Each row is a point on a landscape with many valleys, with its height.
A ball rolls from a point to the lowest of its 2 nearest points, and stops where none of them is lower. Distance is the straight distance between rows; heights are no part of it.
j854 height 385: [ 54 107  92 114 114 112 107  98 112 120 127  84  98 100  61  93  93 125
  59 124 105 126]
j393 height 338: [ 82  81  82 100 128  67  79 121  90  69 100 100 106 122 114 103  99 108
  63 121 108 116]
j568 height 241: [ 94 104 100  64 121  80  98 110  87 107  96  87 100  89  63  93 109 110
  72 131  89  90]
j456 height 101: [ 92  92 111  92  89  81  81  94  84  77  94 123  99 113 118  92 106 102
  93 104  88 135]
j32 height 290: [ 87  87 103  89  86  93  80 103 110 101  45 113 105  89 135  97 108  99
 109  93 114 100]
j140 height 357: [ 99 115  78  88 140 103 111  39  97  72  92 146 100  77 118  77  91  52
  85  97  74 114]
j994 height 530: [ 61  77 102 116  94 101  80 133 108 107 102  84 107 100  99  95 113 110
  73 128 100 111]
j506 height 538: [ 92  91 108 128  79 124  81 121 126 101 106 119  90 133 102 115 100  79
  64 121 147 128]
j603 height 516: [112 101 125 128  88 139 153  66 104  94 105 114  90  63 101 105  94  99
 122 117  97  88]
j971 height 234: [112  83 122  88  83 103 103 119  79  90  91 116 132  96  98  99 101 124
 119 120  96  77]
j989 height 305: [ 75 107  91 117 102 109 104 124 104 112 132  76 107  70  68  91 100 112
  89 125  80 112]
j858 height 719: [107 109 110  87  85  93  75 160  99 105 124 102 104 139  94 118 119  78
 111  86 131  81]
j150 height 262: [ 70 103 113  83  95  90  78  93 115 140  49  89  92  77 110  86 109 110
 100  81  99  92]
j725 height 849: [121  97  55 106 125  87  91 104  82  92 123  79 123 140 107 104  88 129
  90  90  82  93]
j950 height 407: [ 98 100 130 133  59 123  92 106  93 131 103 124  90 114 100  90 101 102
 104 112 100 103]
j570 height 380: [ 90 102  92  83 108 114 115  50  99  77  84 134 107  81 105  88  86  87
  86 108  84 123]
j855 height 891: [ 78 123  96  82  87  80  83 133 102 108  88 107  98  84 114  90 101 102
 141  62 107  89]
j814 height 529: [140 100  56 123 127 109 104 101  86 102  89 104  98  98 109 119  89  66
  92 109  95  91]
j933 height 432: [ 97 105 155  93  61 118  94 104 128  84 108 112  92  96  82  93 118 135
 100 110  94 114]
j968 height 532: [101 101 124 129  80 123 132  66  98 108 123  95  88  79  90  92 100 110
 126 121  72 110]
j26 height 369: [ 97 111 110 135  72 118  96 115  67 112  99 138  94  84 104  91  98  83
 121 106  90 101]
j143 height 497: [ 99  96 114 107 106 124 127  86  99  75  90 118 115  53 104 112  92  87
 125 114  97  96]
j795 height 476: [ 54  96  82  86 117  75  70 122  89 117  85  87 112  98  96  87 110 112
  76 110  92 102]
j764 height 381: [105  93 102  79 122  66  77 128  96  72  82 103 110 122 102 120 114  89
  85 104 109 106]
j465 height 587: [111  92 116 130  68 133  98 126 131 118 111  99  81 111  92 111 107  82
  81 122 119 119]
j723 height 571: [112  86  83 122  71 102  77 102 109 119 105  97  85 117 120  88  98 100
 116  62  94 105]
j734 height 246: [ 86 114  69  90 112 102  98  87 103  88 118 101  94  73  95  77 107 109
 102  97  59 134]
j911 height 344: [109 107 132  83  80 124 122  75 108  78  98 119 101  93  77 109  94 135
 101 112 102 108]
j83 height 129: [125  75 110 126  82 105  99  97  99 112  78 108  91  86 126  92 108  70
 106 116  92  96]
j730 height 605: [ 63 111 134  69  69 102  69 124 129  97 103  98  96 113  85  76 112 138
  88  81 118  99]
j720 height 570: [ 98  83 128 124  71 132 104 111  97 100 128  94 127  93  94 106 108 118
 134 119  89  94]
j25 height 447: [ 79 106  97 109 121  92  97  96 108 115 109  86  84 113  80 108 106 113
  71  93 108 132]
j936 height 648: [110 108 132 103 100 107 117 108 135 110  86  97  76  80 108 115 121  85
 131  76 133  67]
j110 height 289: [111  89  67 103 113 115 114  81 117  72  99  93 117  87 118 119  94 113
 130  69 107  98]
j668 height 244: [101  93  84 118  99 122 121 108  93 120 123  76 109  62  70 104  92  90
 110 132  70  93]
j217 height 295: [105 105 131  65 109  85 102  98  89  89 109  97  89 106  69  98 111 118
  83 108  98 110]
j591 height 312: [112 130 126  83  90  79  90 120  71 121  90 115 103 117  91 104  96  94
 134  70 120  67]
j536 height 348: [117 106  92  85 100  98 115  82  98  75 121 100  98  96  61  82  98 122
  82 122  82 109]
j875 height 448: [ 87  95 139 116  86 108  88 129  93 136 111  98 108 131  91 101 115  97
  86 126 113  92]
j421 height 676: [ 96 123 118  81  94  99 103 112  96 110 123  77  97 124  57 114  93 117
  89  77 129  84]
j837 height 620: [ 91 133 136 101 102  92 102 104 122 139  82  84  60  84 108  95 124  88
 121  63 119  71]
j650 height 518: [115  84  43 107 106 108 107  67  86 104 112 109 122 116 120  91  72 110
 108  88  87 110]
j24 height 205: [127  86  79 110  87 105 136  80  99 115 125  70 100  83  92  91  94 102
 113 135  54  95]
j758 height 406: [103 111  85 113  97 107 103 139 106  93  91 113  96  67 109 112  94  65
 136  82 120  80]
j316 height 656: [105  96 139  86  82 108 110 100  85 105 108  87 112 137  66 108  91 134
  88 101 130  71]
j314 height 590: [ 88 130 151 116  79 115  99  99 104 145 108  95  81  95  86  97 119 103
 117  80 110  78]
j815 height 514: [124  83  91 120 132 100 104 111  98  92  90  85 106 107  99 138 105  75
  86 132 106 106]
j356 height 477: [ 76  98 124 109  91 130  93 121 121  85 110 122 111 125  91 123 107 113
  80 116 153 109]
j925 height 292: [113 118  83  75 123  93  99  88  86 114  93  98  74  77  76  75 106  84
  74 121  63 100]
j679 height 515: [118 119 121 117 113 116 124  72  80  91  96 134  89  99  83 125  91  81
 105 102 119 111]
j529 height 267: [ 98 105  81  89 121  75  82  83 104  80 100  97  80  95 124  85 123 100
  96  74  65 135]
j303 height 592: [ 95  70  86 122  80  84 108 100 114 110 134  42  98 146 108  85  89 137
  69 119  96  95]
j575 height 197: [114  70  83 111  84 109  93 102 101  96  59 118 108 103 126 100  90  72
  94 106 115  99]
j620 height 277: [ 82  83  95  79 116  76  82  99 118  38 102 111  98 109 113  97  93 112
  60 106 104 136]
j473 height 616: [112  80 103 134  84 125 116 123 125 107 128  67  98  97  88 117 104  95
  89 135  96 112]
j239 height 678: [122  91 135  83  85 123 119  95 124 117  82  83 105  96  91 117 108 107
 112  91 131  59]
j924 height 354: [ 88  83  69  93 117 102 115  77 128 102  96  64 108  95  99 115  97 129
 111  81 106 101]
j178 height 765: [100 110 143  79  79 108  80 131 103 135 100  63  92  89  91  94 120  96
 116  82 100  51]
j827 height 177: [ 92  74 109  98  81  92  82 117  67  84  97 123 126 120 106  84 100 109
 100 133  97 105]
j580 height 509: [109 108  50 116 127 108 113  71  75  81 110 134 126 105 117 102  68  82
 111  88  97 112]
j301 height 615: [ 62  85 105 121  80  85  91  95 106 125 141  53  90 139 104  78  63 140
  43 102 113  85]
j955 height 428: [ 87  83  69 101 100 109 105  83  82  79 122 126 127 119 100  73  70 102
  65 148  74 122]
j54 height 420: [102  85  93  94 117 110 114  86 130 106  99  48  97  95  73 123 103 122
  81 115 117 103]
j659 height 818: [ 96 110 107  67  91  75  75 122 103 126  93  66 106 130 103 103 107 111
 106  61 118  71]
j525 height 610: [ 92 119 102  94 123  82 111  93 115 121  62  99  62  65 118  99 107  84
 112  76 108  82]
j88 height 519: [ 74 116 152  88  77 103  71 117 130  91  94 109  89 106  94  98 137 116
  99  97 114 117]
j452 height 191: [129  80  94 119  94 104 110  84 114  83  87  99  86  80 113 105  96  65
  76 120  82 120]
j259 height 740: [114  99 130  87  85 103  82 133 103 102 105  92 102 112  94 105 127 100
 129  89 111  75]
j41 height 190: [ 96 104  93  71 116  70  73 100  89  60  97 109  93 103 100  83 108 102
  69 104  70 134]
j596 height 481: [ 97 109  64 136 112  99  96 101  91 108  88 124  96 100 131 120  82  65
 119  73 106 119]
j573 height 278: [110  94 108  88 107  84 101 109  75 104  78 113 114 103 113  91 105 100
 124  93 105  67]
j696 height 483: [ 86 110 104 116 110  97 104  69  81 144 110  91  89 127  80 110  94 105
  89  83 109 110]
j749 height 842: [ 95  66  83  88 108  74  82 115  81  89 116  76 129 140 102 101  92 134
  91 101 103  89]
j975 height 194: [137  88 108 109  63 108 109  85 108 114  87 101  69  96 101  84  98  93
  97 104  99  96]
j438 height 637: [ 87  88 113 100  83  98  96  97  85 129 116  71 105 142  92  92  73 126
  69  91 118  81]
j898 height 498: [101 135  51 109 124  99 110  99  78  91  93 145 104  89 108 112  72  67
 115  74 109 110]
j530 height 566: [119 106  48  68 132  90  99  86 128  71  68  96 105  86 120 108  90  93
  85  81  99  97]
j958 height 594: [111  77 100 144  84 121 112 122  91  97 134  98 111 117  90 117  91  98
 111 124 103 109]
j441 height 410: [ 95  97  71  97 120  84 106  79  73  97 136 103 110 134  86  73  85 127
  64 127  81 112]
j926 height 591: [113 114  69  75 134  81 105  90 113  91  63 104  80  70 122  89 105  86
 109  75  99  76]
j984 height 855: [124 105  88  83 135  91 106 102  81  83 125  84 116 122  78 121 103 116
 106  90  99  89]
j186 height 876: [ 77 126  69  68 119  57  77 129  88 117  81  95 101  87 113  89  97  98
 125  73  90  79]
j651 height 343: [ 95  92  79  75 114 108 114  84 107  61  97 114 121 100  99 118  82 113
 109  82 119 114]
j135 height 413: [ 86  84  82  95  96 115 106  84  99  66 103 122 125  95 104 103  78  95
  74 128  96 134]
j784 height 475: [116 108 115  87  99 103 107  98  89  55  86 132 104  57 110 107 103  66
 112  98  87  94]
j147 height 548: [103  90 121 123  90 102 111  79  85 117 121  75 105 106  97 101 106 117
 132  97  85  93]
j122 height 355: [ 70 108  93  79 105  94  96  84 116 111  65 106  93  59 106  70 107 116
 106  96  84 105]
j120 height 180: [110  90  90  94 122 102 112  82 104  65 128  83 106  64 104  89 113 106
 116 113  47 119]
j558 height 446: [ 96 110 134 107  99  94  90 108 102  74  74 132  99  82 135 115 113  50
 112  92 106 105]
j598 height 861: [113 104  79  86 134  79  86 113  74  72 109  91 118  98 106 109 121 107
 123  95  74  97]
j912 height 480: [109  89 101 101 112 106 101 113 123  94  90  79  89  88  95 123 114  90
  97 104 103 107]
j908 height 832: [105  88  95  76 116  74  85 101  99  95 100  66 121 134 119 110 115 127
 118  70 109  84]
j680 height 868: [104 112  68  88 131  67  82 108  92 101  81  87 111  92 128 103 118 101
 142  71  80  83]
j429 height 602: [102  93  80 122  82  86  93  86  85 122 126  88  89 115 111  70  98 120
 112  79  64 121]
j982 height 341: [123 120  69 110 113 108 119  62  89  90  98 144  82  73 117  66  84  61
  93  95  71 106]
j732 height 173: [143  94  91 123 103 111 140  68 118  87 124  71  77  74  99 108 106  92
 102 126  70  95]
j403 height 531: [107 135 101  94 127  94 124  73  99  81  84 134  81  80  90 115  90  73
  96  85 118 116]
j879 height 699: [136  92 101  85  87 109 114 108 100 109  99  68 110 114  87 112  90 108
 104  84 122  52]
j96 height 542: [118  94  45  94 135 117 111  79 105  87  78 104 113  84 111 127  77  75
  85 102 104 100]
j463 height 500: [100 102  97 129 104 116 125  71  85 115 117 114 105 119  82 115  87 100
 101 107 114 119]
j337 height 353: [103 140 116  88 100  84 101 147 101 107  90 127  98  90 104 118 100  71
 138  77 131  69]
j542 height 556: [ 70 118 153 105  85 113  93  97 108 131 106  92 106 120  86 109 108 131
 107  88 123  99]
j654 height 386: [116 100  83  86  90  97 102 106  77  93 128  99 103 127  69  85  78 128
  67 112  98 104]
j492 height 794: [ 80 114 136  64  63  90  59 120 101 141  82  71  98 114 109  82 112 110
 105  62 104  61]
j319 height 416: [101 119 102  85 120  66  87 113  91  68  79 132 102 106 120 124  97  63
  96  92 105 114]
j197 height 569: [ 70  59 112 120  86  88  85 118 109 116 125  57 106 127 110  83 102 125
  69 142  95  98]
j915 height 275: [126  90 124  96  51 128 120  77 128  80  97 113  79  89  95  98  90 113
 104 116  99 104]
j212 height 172: [116  84 113 123 108 100 130  64 102  75  96 104  84  62 136  90 115  68
 105 109  68 107]
j601 height 537: [108  92  61 118  87 103 108  69 103 113  90 109  97 112 121  92  74 108
 117  59 103 109]
j384 height 342: [ 97 105  83 122  78 115 109  86  70 130  95 134  92  86  97  70  77  84
 105 124  77  96]
j42 height 517: [ 82 114 128 121  97 102  92 107 103 124  90 114  95 116 105 120 111  98
 120  87 124 121]
j487 height 482: [ 80  94 130 119 106 105  82 134  93 112  98 116 113 126 107 121 124  79
 109 118 129 105]
j453 height 452: [105 107  86 115  94  94  87 137 102 100  72 131 105 103 131 119  91  59
 125  79 120 102]
j378 height 424: [ 49 107  86  66 117  83  85  99  96 124  87  86 125  70  91  67 105 117
  95 104  72  97]
j131 height 412: [ 84  97 106  86  95 108  96 106 119  87  95 115 115 123  99 121  94 116
 102  88 144 106]
j851 height 321: [124 108  75  98  98 104 117  73  86 114  96 122  80  78  92  64  89  76
  84 134  65 103]
j133 height 698: [100 131 125  82  94  86  84 149 104 118 125  79  82 139  65 114 110  89
  91  71 139  82]
j29 height 126: [139  87  96  96 125 107 126  72 118  70 104  79  84  52 111  88 119  93
 106 102  69  94]

Where does a ball stop that starts at each point below?
j314 | j568
j525 | j110
j659 | j150
j898 | j456
j429 | j456
j879 | j150
j958 | j456
j679 | j29
